The views of a scene show one set of named points, each view turned or mirrored, shifted and resized as a whole, with a little noise and some points left out.
In the rows, zero is written as 100.

Scene 1
View 1
z702: 81,99,145,117,94,46,126,146,126,106,93,114,90,86,120,91,95,69,64,81,72
z952: 121,97,111,104,85,80,82,82,120,81,126,87,114,80,95,121,120,111,97,97,67
z176: 90,88,145,123,84,68,102,112,121,106,105,99,109,83,108,101,93,86,81,97,71
z947: 98,97,137,112,84,72,95,93,121,90,117,93,108,87,88,118,102,102,94,105,74
z163: 58,97,184,129,86,52,120,124,134,111,94,107,97,107,80,103,76,75,81,106,88
z965: 133,76,100,113,78,98,66,76,107,94,127,79,132,61,121,110,116,110,96,94,55
z327: 129,88,94,112,91,71,86,117,119,98,111,95,114,72,143,88,127,89,72,68,53
z399: 122,82,119,118,75,93,62,64,120,92,127,78,131,83,93,118,116,116,105,104,66
z227: 116,88,108,112,91,68,96,122,116,100,108,99,109,70,138,91,114,85,72,75,57
z923: 94,66,152,149,72,81,67,101,134,133,100,88,135,99,120,78,97,80,81,86,70
z778: 114,89,114,113,88,70,94,114,116,99,111,97,110,72,129,96,112,88,77,81,59
z687: 86,112,137,99,96,50,131,128,116,81,109,111,83,77,96,119,98,88,78,97,74
z67: 95,82,136,125,85,68,99,124,119,112,102,102,111,78,128,88,98,78,73,85,65
z384: 84,85,153,133,85,59,103,130,130,120,94,104,110,96,119,83,94,72,70,84,72
View 2
z947: 119,107,111,102,102,110,107,97,90,105,89,94,100,86,98,88,106,75,115,109,90
z952: 125,119,107,92,100,111,115,83,90,112,88,86,90,87,102,83,127,74,119,106,91
z163: 106,88,115,121,104,106,94,122,95,93,100,102,123,91,94,104,64,80,99,113,85
z687: 116,102,112,120,103,83,116,106,109,93,94,76,106,86,107,106,92,76,115,115,96
z384: 114,104,96,102,98,96,96,112,102,102,103,96,116,102,102,91,82,104,86,118,90
z67: 121,108,93,97,98,90,101,108,104,104,95,94,108,96,103,87,96,105,93,117,95
z176: 119,104,102,102,101,100,102,107,98,103,93,97,108,91,99,89,95,93,102,112,92
z327: 127,127,87,85,95,86,114,86,106,112,98,77,94,104,113,80,122,107,94,116,98
z965: 132,123,94,76,98,108,110,83,90,119,81,98,85,84,99,67,138,94,114,107,98
z227: 126,119,89,91,97,83,111,94,108,107,95,81,99,99,110,84,113,106,97,118,98
z923: 118,110,92,82,97,118,88,106,88,113,98,116,111,104,94,73,94,109,82,113,86
View 3
z67: 100,97,132,85,87,101,87,137,95,71,80,90,106,83,114,126,116,118,129,77,113
z384: 104,83,145,92,100,108,78,155,89,56,84,78,113,84,113,135,110,122,129,63,95
z965: 75,123,84,87,41,105,102,76,123,109,64,121,105,97,131,111,132,107,115,122,119
z399: 66,106,71,102,40,120,95,70,127,107,74,113,120,116,142,125,130,93,100,127,88
z176: 100,89,120,101,85,113,79,123,100,69,82,93,112,85,119,131,110,108,114,75,97
z923: 78,93,138,78,63,117,87,151,112,81,73,79,130,105,135,133,129,140,138,103,68
z702: 110,81,138,96,123,98,77,151,75,48,95,82,100,80,97,134,104,101,122,50,120
z227: 89,110,115,76,90,87,99,122,92,82,80,102,92,89,107,118,125,103,132,91,143
z778: 88,106,110,83,84,94,95,116,97,82,80,103,96,92,113,120,123,102,125,91,132
z687: 112,80,107,119,116,106,71,109,80,53,98,102,98,76,98,131,95,77,94,51,121
z327: 75,114,105,65,85,83,107,119,92,89,80,104,88,102,109,117,135,99,137,105,149
z163: 114,59,137,126,108,131,57,145,91,42,97,73,128,85,117,150,91,107,100,44,59
z952: 76,102,73,106,69,111,92,74,109,91,84,113,105,107,125,124,122,79,98,106,111
View 4
z965: 89,82,89,103,108,115,102,95,106,75,80,81,90,160,128,122,104,123,61,57,131
z923: 58,103,68,111,112,95,80,110,112,126,95,77,115,122,91,80,80,104,119,83,133
z399: 82,98,103,130,118,105,108,94,108,76,97,73,92,159,131,125,92,102,81,54,121
z778: 105,98,71,84,102,115,96,101,102,87,76,97,85,111,117,93,97,109,81,95,121
z952: 104,105,101,116,113,109,113,93,101,66,90,87,77,136,139,120,92,96,73,72,113
z67: 96,105,63,84,102,115,89,107,114,102,80,89,96,99,99,76,97,98,104,102,118
z327: 105,85,62,69,99,110,90,101,89,88,66,108,82,111,125,98,94,132,61,100,133
z947: 103,119,96,120,114,113,112,99,116,76,96,78,85,121,121,102,94,75,101,79,103
z687: 130,132,85,97,107,123,113,100,116,72,89,92,72,78,117,83,96,60,106,111,88
z227: 107,94,65,76,100,116,93,102,101,89,70,101,84,104,117,90,96,116,77,102,123
z702: 118,125,63,79,101,119,95,108,112,98,80,98,84,61,99,62,91,75,117,126,102
z163: 98,145,82,118,112,112,104,108,131,104,103,74,97,76,88,61,86,40,153,108,89
View 5
z702: 103,91,91,124,92,110,96,82,68,130,84,125,131,121,126,100,97,111,95,144,88
z163: 94,75,66,105,69,141,102,117,74,122,74,122,135,140,110,96,86,114,107,132,75
z176: 104,80,102,105,87,125,100,92,85,108,89,105,114,116,107,96,88,103,107,124,93
z399: 104,78,134,71,96,124,98,100,106,76,84,75,97,87,83,95,75,99,116,92,104
z384: 99,81,83,115,87,123,101,78,86,117,82,106,126,125,117,104,93,95,110,142,97
z923: 98,73,83,99,87,136,104,72,108,98,81,77,113,121,102,109,85,75,127,133,110
z778: 111,92,128,111,106,101,95,68,86,105,94,100,106,94,113,98,94,101,101,125,104
z687: 105,91,113,109,90,109,94,109,64,121,86,131,124,109,116,89,91,130,88,119,79
z965: 113,82,148,88,105,114,98,78,106,78,100,76,87,80,90,92,83,91,111,101,112
z947: 103,82,116,86,89,123,97,109,86,96,82,101,112,103,96,92,81,113,106,105,89
z327: 109,95,132,108,115,90,92,54,91,102,89,90,108,85,117,104,95,95,102,127,113
z67: 107,84,102,116,94,118,99,73,88,113,94,103,113,113,114,100,94,95,107,135,100
z227: 110,92,124,114,107,99,95,63,87,107,93,100,109,95,117,99,95,99,101,129,107
View 6
z965: 103,105,98,70,65,118,92,99,122,70,107,89,128,100,105,79,89,126,93,92,131
z399: 111,106,93,71,63,113,106,95,111,72,102,87,139,104,112,104,86,103,80,87,144
z687: 121,130,103,104,63,114,146,123,77,126,85,121,121,97,102,106,98,106,97,116,77
z384: 126,107,92,106,74,95,124,98,69,110,107,106,109,135,113,116,94,124,128,96,76
z702: 123,119,98,114,71,101,139,110,69,128,100,119,105,121,106,110,100,125,123,110,56
z67: 120,109,97,98,73,103,114,101,81,102,108,105,110,123,108,99,94,128,125,100,81
z952: 106,112,97,79,59,117,120,103,117,89,99,97,133,97,105,101,92,108,74,98,123
z176: 126,114,95,97,71,104,123,105,76,103,99,106,120,117,111,107,92,113,114,98,94
z163: 147,121,91,114,72,96,148,108,38,122,89,115,122,129,120,135,91,90,120,98,87
z778: 106,109,99,90,67,110,111,103,105,98,107,104,113,109,101,91,96,133,107,102,87
z227: 102,110,100,93,69,110,110,103,109,102,109,105,109,112,100,89,98,141,111,105,77
z947: 121,118,95,90,63,111,128,106,88,97,93,104,132,105,110,111,90,99,90,99,115
z923: 126,94,85,92,76,90,103,80,77,84,117,87,115,145,120,118,88,124,129,77,106

Which points are out of place in each view (at most two, in the order of its rows)? Write none if all are in place.
view 1 -> none
view 2 -> none
view 3 -> z384, z399
view 4 -> z327, z687
view 5 -> z778
view 6 -> none

Scene 2
View 1
z89: 126,113,80,117,99,94,116,112,92,102,73,97,77,60,117,119,104,88,105,51,147
z834: 125,84,57,167,64,75,102,174,72,68,115,117,86,70,139,118,75,83,142,74,116
z592: 100,104,74,78,111,108,146,114,81,98,90,61,116,121,81,103,138,65,61,95,156
z768: 126,110,95,142,107,77,113,145,71,104,81,118,106,84,121,113,85,76,106,78,114
z150: 128,113,89,86,101,97,142,102,103,110,66,76,89,86,100,117,123,82,101,61,155
z43: 123,107,77,119,97,94,120,125,86,96,83,96,86,75,114,116,106,82,105,64,142
z151: 115,99,90,139,102,72,129,169,60,97,100,109,133,123,109,109,88,62,102,112,101
z700: 106,97,48,88,86,118,125,104,92,79,96,62,73,73,97,111,135,85,83,58,179
z681: 112,95,83,95,94,88,155,142,81,94,95,73,130,135,88,106,122,61,95,109,132
z630: 116,87,57,144,75,86,113,161,72,73,111,101,94,84,123,113,92,78,119,82,126
z308: 124,93,65,168,80,78,95,167,70,77,107,125,87,63,138,117,74,84,129,68,115
z387: 150,107,100,124,83,73,133,134,102,108,69,108,86,74,125,127,91,89,151,58,122
z103: 131,92,80,120,74,76,140,150,92,90,93,91,100,99,115,117,100,77,137,81,126
View 2
z387: 100,92,87,92,123,127,91,117,92,76,149,91,98,108,73,99,111,78,81,130,80
z700: 138,104,82,127,107,115,90,128,126,58,92,100,121,123,119,121,90,80,128,136,58
z308: 93,111,93,81,93,110,109,101,85,85,104,95,112,141,78,90,139,83,64,121,81
z681: 90,83,97,102,132,156,113,102,130,84,95,106,125,109,104,142,84,106,105,130,90
z150: 121,88,76,118,126,129,88,128,111,67,129,97,110,102,101,120,79,98,113,140,70
z768: 89,93,82,91,107,124,106,109,88,86,116,99,114,121,83,104,109,115,70,131,87
z89: 121,99,73,110,108,110,89,126,96,69,125,96,109,117,95,100,100,95,96,136,68
z630: 96,106,101,91,101,124,114,99,109,82,86,101,120,137,94,112,125,81,85,120,82
z103: 95,94,100,92,124,139,104,106,111,79,120,96,110,116,85,117,112,75,89,125,85
z834: 89,112,103,78,96,115,112,97,93,84,101,96,111,143,75,95,146,66,66,118,84
z151: 73,88,94,86,114,144,121,94,104,96,93,104,126,123,90,122,103,124,71,128,98
z43: 112,97,81,106,109,118,96,120,101,74,113,98,114,120,95,107,101,96,95,132,73
z592: 112,86,83,122,125,143,105,116,133,75,86,108,130,111,121,143,67,117,123,138,76
View 3
z681: 83,90,106,74,109,69,115,96,81,119,75,83,88,107,98,79,57,72,77,120,113
z43: 106,89,98,107,121,73,105,98,98,127,87,105,114,91,84,74,94,106,85,111,112
z308: 102,75,83,98,114,62,113,75,114,146,109,107,115,101,84,81,110,132,99,120,68
z592: 94,98,106,84,123,73,119,120,64,117,68,84,101,97,87,67,50,79,71,115,138
z630: 102,73,86,84,119,65,115,80,108,140,100,98,111,104,85,76,87,113,88,120,78
z387: 104,85,105,114,110,81,87,78,126,119,86,115,105,93,95,85,108,91,88,113,101
z834: 106,66,79,88,115,63,111,68,124,148,111,103,114,106,85,79,103,125,94,121,59
z89: 112,92,101,119,125,77,100,102,101,125,85,114,119,85,81,74,103,110,85,108,119
z151: 71,91,98,83,91,56,125,83,82,133,92,90,85,110,102,90,84,95,96,127,80
z768: 89,93,100,111,101,66,109,89,97,130,93,108,102,96,93,85,109,109,97,117,94
z150: 108,96,111,113,123,83,94,107,94,112,72,106,109,86,87,75,85,83,75,107,137
z103: 100,80,99,92,112,75,100,78,116,126,88,100,99,101,95,82,85,88,83,117,92
View 4
z43: 105,98,105,105,106,103,97,102,103,110,119,85,94,97,101,98,104,108,102,91,88
z103: 106,108,105,114,116,107,102,95,113,88,111,77,102,96,107,107,90,104,113,86,91
z151: 92,103,105,120,116,109,112,82,101,73,110,93,107,96,89,112,88,88,108,90,107
z681: 105,125,106,115,115,104,107,75,110,94,121,70,108,96,85,112,92,92,121,101,90
z630: 95,88,108,118,124,103,103,98,109,89,116,86,107,93,115,97,94,111,96,93,100
z150: 116,116,104,98,97,103,93,100,107,122,121,73,88,100,93,102,106,103,116,91,76
z834: 92,74,108,120,129,105,102,108,111,78,108,92,105,92,128,95,91,117,89,83,105
z700: 109,108,108,105,112,97,92,93,111,135,139,67,101,96,100,90,115,117,102,110,73
z592: 105,126,106,110,108,101,102,73,105,119,136,69,106,97,73,106,106,93,116,113,81
z89: 108,96,104,99,100,103,93,110,101,118,118,86,87,99,102,96,108,110,100,86,83
z308: 91,73,106,116,120,104,102,110,103,85,110,99,101,93,119,94,96,113,88,81,106
z768: 96,93,105,109,104,107,103,101,97,90,109,99,93,99,96,106,97,97,100,81,102
z387: 113,100,104,101,102,107,94,117,110,95,100,86,85,98,113,105,94,106,111,69,87
View 5
z151: 80,110,128,96,90,98,142,92,118,92,92,59,106,74,96,89,73,114,87,59,132
z700: 54,90,111,91,53,97,121,79,78,123,103,125,94,143,117,101,130,62,101,145,97
z681: 69,119,121,86,65,117,161,98,109,98,121,77,94,102,122,99,72,77,99,96,120
z103: 71,103,112,87,65,64,127,92,104,124,94,48,99,96,97,83,93,87,111,103,118
z630: 70,98,113,102,83,54,116,78,118,108,68,73,95,100,95,91,110,104,91,96,125
z834: 75,91,110,103,89,25,99,75,127,114,48,53,97,92,81,83,117,117,95,89,129
z150: 62,89,118,78,49,113,123,96,56,138,119,87,110,113,103,82,102,64,116,124,98
z387: 70,84,114,82,62,64,102,98,73,147,91,37,114,84,78,63,98,88,123,101,112
z43: 67,82,120,92,72,88,106,84,77,127,87,84,113,100,89,81,111,94,102,100,110
z768: 74,85,124,95,85,91,111,87,86,119,82,68,120,78,82,76,97,111,97,72,120
z89: 63,75,119,90,65,89,98,86,60,140,89,89,116,107,86,76,119,84,109,114,102
View 6
z681: 93,77,117,139,134,82,133,96,122,62,104,99,85,66,124,99,155,66,113,117,132
z151: 77,68,117,131,100,113,109,87,94,55,94,91,102,76,106,89,124,87,136,132,111
z43: 105,72,115,90,103,90,118,93,110,109,123,93,89,83,104,125,130,101,106,88,121
z103: 116,81,105,102,115,91,118,103,117,76,124,97,108,64,101,113,137,94,135,103,99
z89: 112,76,106,79,98,84,114,93,115,122,127,98,87,89,105,135,122,107,99,77,123
z630: 100,60,133,89,104,113,129,98,100,86,125,75,105,64,84,108,139,105,134,105,93
z700: 111,67,134,87,130,73,155,100,130,130,133,82,69,74,108,135,166,88,78,72,138
z308: 99,58,128,74,82,125,113,92,87,95,124,76,116,75,72,113,116,125,142,103,82
z834: 108,56,137,68,93,127,123,101,89,90,135,67,123,58,66,111,128,123,153,105,66
z592: 89,75,122,135,135,74,142,92,126,86,101,99,68,78,132,109,162,62,86,103,155
z768: 91,71,107,102,87,108,99,85,95,88,108,96,101,88,101,113,108,105,124,107,114

Which points are out of place in each view (at most two, in the order of its rows)? Write none if all are in place.
view 1 -> none
view 2 -> z630, z151
view 3 -> z387, z768
view 4 -> z103
view 5 -> z43
view 6 -> z834, z592

Scene 3
View 1
z133: 106,104,115,88,93,104,109,102,106,93,90,88,102,105,109,111,88,116,112,120,85
z358: 97,103,114,77,98,127,95,122,109,90,93,95,97,92,116,112,76,120,115,115,110
z746: 94,83,93,78,80,126,134,92,129,107,108,100,83,105,129,103,85,99,124,120,78
z425: 111,106,114,96,106,109,97,115,97,98,93,87,113,104,104,112,73,122,113,126,97
z726: 98,101,112,77,85,114,114,100,116,90,92,94,89,98,119,109,92,112,115,112,87
z629: 92,102,115,69,84,117,107,106,116,86,89,96,90,96,121,112,88,113,115,113,91
z656: 110,106,112,93,96,123,106,110,109,93,96,88,84,89,115,104,90,119,114,106,110
z776: 103,113,124,81,99,105,90,117,99,83,81,88,108,98,105,116,81,125,109,119,98
z936: 95,97,108,80,104,124,94,124,107,99,97,96,113,103,113,114,62,118,118,131,100
z631: 96,104,115,73,87,123,107,109,117,85,90,95,84,91,122,109,91,114,114,107,100
z707: 111,105,110,92,89,124,115,102,115,93,98,89,73,87,121,101,99,115,115,98,107
z883: 88,92,103,69,88,130,110,111,121,97,99,101,94,100,124,110,75,109,120,122,93
z437: 92,101,112,67,78,125,115,101,124,85,92,97,75,90,128,108,97,110,116,103,96
z485: 87,92,107,69,89,112,110,106,115,97,93,99,112,113,116,117,70,109,118,136,73
z385: 93,95,107,74,87,120,113,104,118,95,96,97,94,102,122,110,82,110,117,120,86
z465: 91,92,105,75,95,120,107,112,114,100,97,98,109,108,117,114,67,111,119,133,85
z573: 114,105,113,99,97,103,111,100,103,97,93,85,100,104,106,108,88,117,112,118,88
z824: 100,101,110,82,95,119,105,111,111,94,94,92,97,99,115,110,80,116,115,118,97
z540: 86,96,109,64,88,130,105,116,120,90,95,101,91,95,125,112,77,112,119,117,98
z428: 87,95,110,62,77,122,119,98,126,88,93,100,81,97,128,110,92,106,118,111,84
z523: 88,94,105,69,98,138,98,126,117,97,100,102,98,95,124,112,64,115,120,123,108
View 2
z629: 100,119,105,81,94,92,106,93,111,110,107,82,106,85,97,105,96,90,93,109,103
z540: 87,121,107,82,88,97,101,94,106,103,106,73,100,90,97,109,104,95,97,116,99
z746: 77,114,113,94,95,88,89,103,126,109,104,66,128,91,97,110,84,85,90,116,78
z631: 101,122,99,88,95,95,104,90,108,111,103,83,102,80,99,108,103,90,92,111,98
z883: 82,119,111,82,90,96,100,100,108,103,107,69,107,92,98,106,98,97,96,117,94
z385: 90,118,109,82,96,93,103,100,112,108,108,75,113,89,98,102,91,95,92,113,95
z358: 95,124,102,83,98,101,109,97,92,108,106,77,98,83,101,97,106,107,92,116,97
z776: 112,124,100,71,106,98,122,97,91,114,110,89,99,82,101,86,98,111,89,108,111
z133: 105,119,104,78,109,92,113,102,105,116,109,84,116,82,100,89,85,102,85,108,99
z726: 100,118,104,85,99,90,105,95,114,113,106,82,113,82,98,103,91,89,89,109,97
z824: 96,121,104,84,101,97,108,100,100,111,106,78,108,84,101,96,97,104,90,114,95
z936: 86,122,110,74,98,103,112,107,89,104,110,70,102,93,102,88,99,119,94,118,99
z428: 92,117,107,85,89,89,97,92,121,107,105,77,111,88,95,113,95,82,94,110,97
z425: 99,122,105,78,112,101,117,108,87,114,108,78,109,84,104,80,93,120,86,114,95
z707: 104,123,92,105,106,94,100,91,107,120,99,83,109,69,101,105,102,89,83,113,82
z465: 83,118,115,72,96,96,107,107,103,103,111,69,112,97,99,94,90,108,94,116,99
View 3
z629: 103,83,112,87,105,101,126,93,95,92,90,76,91,94,90,93,97,89,76,118,107
z523: 98,87,97,96,99,111,121,108,95,95,110,101,78,110,90,87,109,93,86,118,88
z824: 96,87,108,95,107,103,121,85,96,89,100,87,92,101,88,88,94,94,87,111,101
z707: 95,82,122,102,108,91,123,85,90,105,86,94,97,97,97,96,75,81,83,93,102
z465: 100,89,99,88,101,111,115,87,102,70,102,86,85,107,91,85,105,101,90,122,93
z936: 90,90,97,97,106,112,119,87,100,85,120,93,88,110,78,80,109,105,95,117,96
z428: 112,82,113,81,100,99,124,101,94,86,76,76,85,92,102,100,93,82,69,121,101
z573: 91,88,115,97,113,98,118,62,100,80,97,81,104,97,86,87,82,99,94,102,107
z385: 104,86,108,87,102,104,119,90,97,80,89,83,88,99,97,92,95,91,82,117,99
z883: 105,85,103,89,98,106,118,100,96,83,94,90,81,104,98,92,101,90,81,119,91
z437: 108,80,117,87,103,96,127,102,90,102,79,81,88,91,99,101,89,79,68,113,104
z776: 87,87,109,93,117,103,127,77,99,98,115,74,101,97,67,82,102,104,88,114,116
z726: 103,84,115,88,106,98,122,85,95,88,86,77,94,94,95,95,89,89,79,113,105
z746: 114,85,110,86,93,101,110,91,97,65,69,92,82,102,120,99,82,82,82,112,85
z133: 95,88,113,91,112,100,120,69,100,80,96,76,100,96,85,88,89,99,90,111,109
z485: 106,89,100,79,102,112,114,84,105,59,96,75,85,102,92,87,106,103,87,130,98
z631: 100,83,114,91,106,97,127,96,92,103,91,82,91,95,90,95,94,85,75,111,105
z425: 84,91,106,100,114,105,118,67,101,84,117,86,100,105,76,79,96,107,100,107,105
z358: 92,86,106,99,106,104,124,93,94,101,110,91,89,104,83,86,100,94,87,110,100
z656: 91,84,116,103,110,96,124,85,91,106,99,94,97,100,89,91,84,87,86,97,102
View 4
z707: 82,43,77,89,100,129,105,80,117,104,92,133,112,108,86,97,93,66,80,84,99
z726: 106,61,87,87,104,116,119,83,116,99,89,132,127,114,91,93,93,86,83,89,113
z824: 104,58,97,85,87,105,111,79,121,97,93,121,115,115,96,95,101,87,90,79,114
z776: 108,63,77,79,68,101,112,69,128,85,108,112,126,121,105,99,112,89,75,70,133
z573: 87,60,96,84,70,114,118,87,112,103,105,117,132,124,102,89,101,83,74,90,113
z629: 116,61,83,86,106,111,117,78,123,93,87,131,122,112,91,96,95,89,86,82,118
z385: 112,62,102,87,102,107,118,85,118,100,83,128,120,114,91,92,93,93,94,88,111
z883: 122,62,107,89,106,98,113,78,124,96,77,126,108,109,90,94,95,95,105,79,113
z656: 86,46,83,86,87,118,103,75,121,99,97,123,107,111,92,98,100,71,82,76,106
z485: 128,76,119,86,91,92,127,87,118,97,85,121,130,122,100,88,98,109,99,90,122
z437: 110,53,75,89,125,122,114,77,121,97,81,142,117,105,82,97,87,81,88,85,108
z540: 121,58,95,87,110,102,110,74,127,93,79,128,106,107,88,98,96,91,101,76,115
z428: 119,61,87,90,126,116,121,83,118,99,77,142,124,109,84,94,86,91,92,91,110
z425: 95,61,103,81,55,98,110,78,121,95,107,105,120,125,108,93,111,89,82,76,122
z746: 105,59,122,94,120,114,122,100,106,115,69,138,119,110,85,83,80,90,103,103,92
z523: 118,55,109,88,96,91,101,70,131,91,80,117,92,107,91,99,102,91,111,66,113
z358: 106,54,92,84,84,101,104,70,127,91,93,116,104,112,95,99,104,84,93,69,117
z936: 114,62,114,83,73,87,108,74,127,91,92,108,105,118,102,95,108,96,102,70,121
z465: 120,68,119,86,87,92,117,83,121,97,85,117,118,118,98,90,99,102,102,82,116
View 5
z936: 80,111,119,99,109,113,119,106,85,94,87,97,85,90,81,105,124,87,85,119,98
z629: 93,111,113,101,113,100,106,79,88,84,92,99,89,89,90,100,98,97,91,101,102
z726: 95,112,108,102,114,103,101,80,91,83,96,95,85,88,95,106,95,95,92,101,103
z631: 91,108,110,100,112,104,114,77,91,82,92,98,85,86,88,95,94,99,87,97,106
z824: 87,110,110,102,113,112,111,92,91,87,91,95,82,87,90,103,107,91,87,108,103
z707: 92,105,97,102,113,116,113,79,105,79,97,88,72,78,95,98,84,96,83,91,110
z485: 91,118,119,98,109,94,96,95,79,94,94,97,93,95,89,119,116,90,98,121,91
z656: 87,105,102,103,115,122,117,88,101,82,92,92,74,81,92,96,98,93,81,98,111
z776: 86,108,121,114,126,122,109,93,87,82,84,106,90,96,98,91,120,86,84,108,111
z540: 86,110,114,93,104,96,119,84,85,89,91,98,89,86,78,99,101,100,89,104,98
z437: 95,109,106,96,108,94,110,69,92,81,96,96,86,83,86,98,84,103,91,92,104
z425: 83,109,114,111,121,129,108,106,93,87,88,95,81,92,98,104,124,81,83,116,108
z523: 78,110,116,91,100,103,130,98,85,95,89,97,84,85,71,99,111,97,84,111,97
z883: 88,113,111,92,102,95,114,89,86,92,93,93,85,85,79,109,103,97,91,109,94
z573: 92,110,106,112,122,124,95,95,98,83,94,91,78,89,106,111,108,84,87,109,108
z133: 93,111,111,110,121,116,95,91,93,84,93,95,84,91,102,109,109,86,90,109,105
z358: 83,108,114,101,111,114,122,94,91,87,88,98,83,87,84,95,110,92,83,106,105
z746: 96,116,97,87,97,88,99,85,94,93,106,80,77,78,86,128,86,98,97,108,90
z428: 97,113,109,94,106,87,103,72,87,85,98,96,90,86,87,106,87,102,96,100,97
z385: 92,113,109,97,108,99,105,87,89,88,95,94,85,87,88,111,101,94,93,108,97

Which points are out of place in each view (at most two, in the order of its rows)? Write none if all are in place.
view 1 -> z358
view 2 -> z428, z425
view 3 -> z707, z936
view 4 -> z883
view 5 -> none
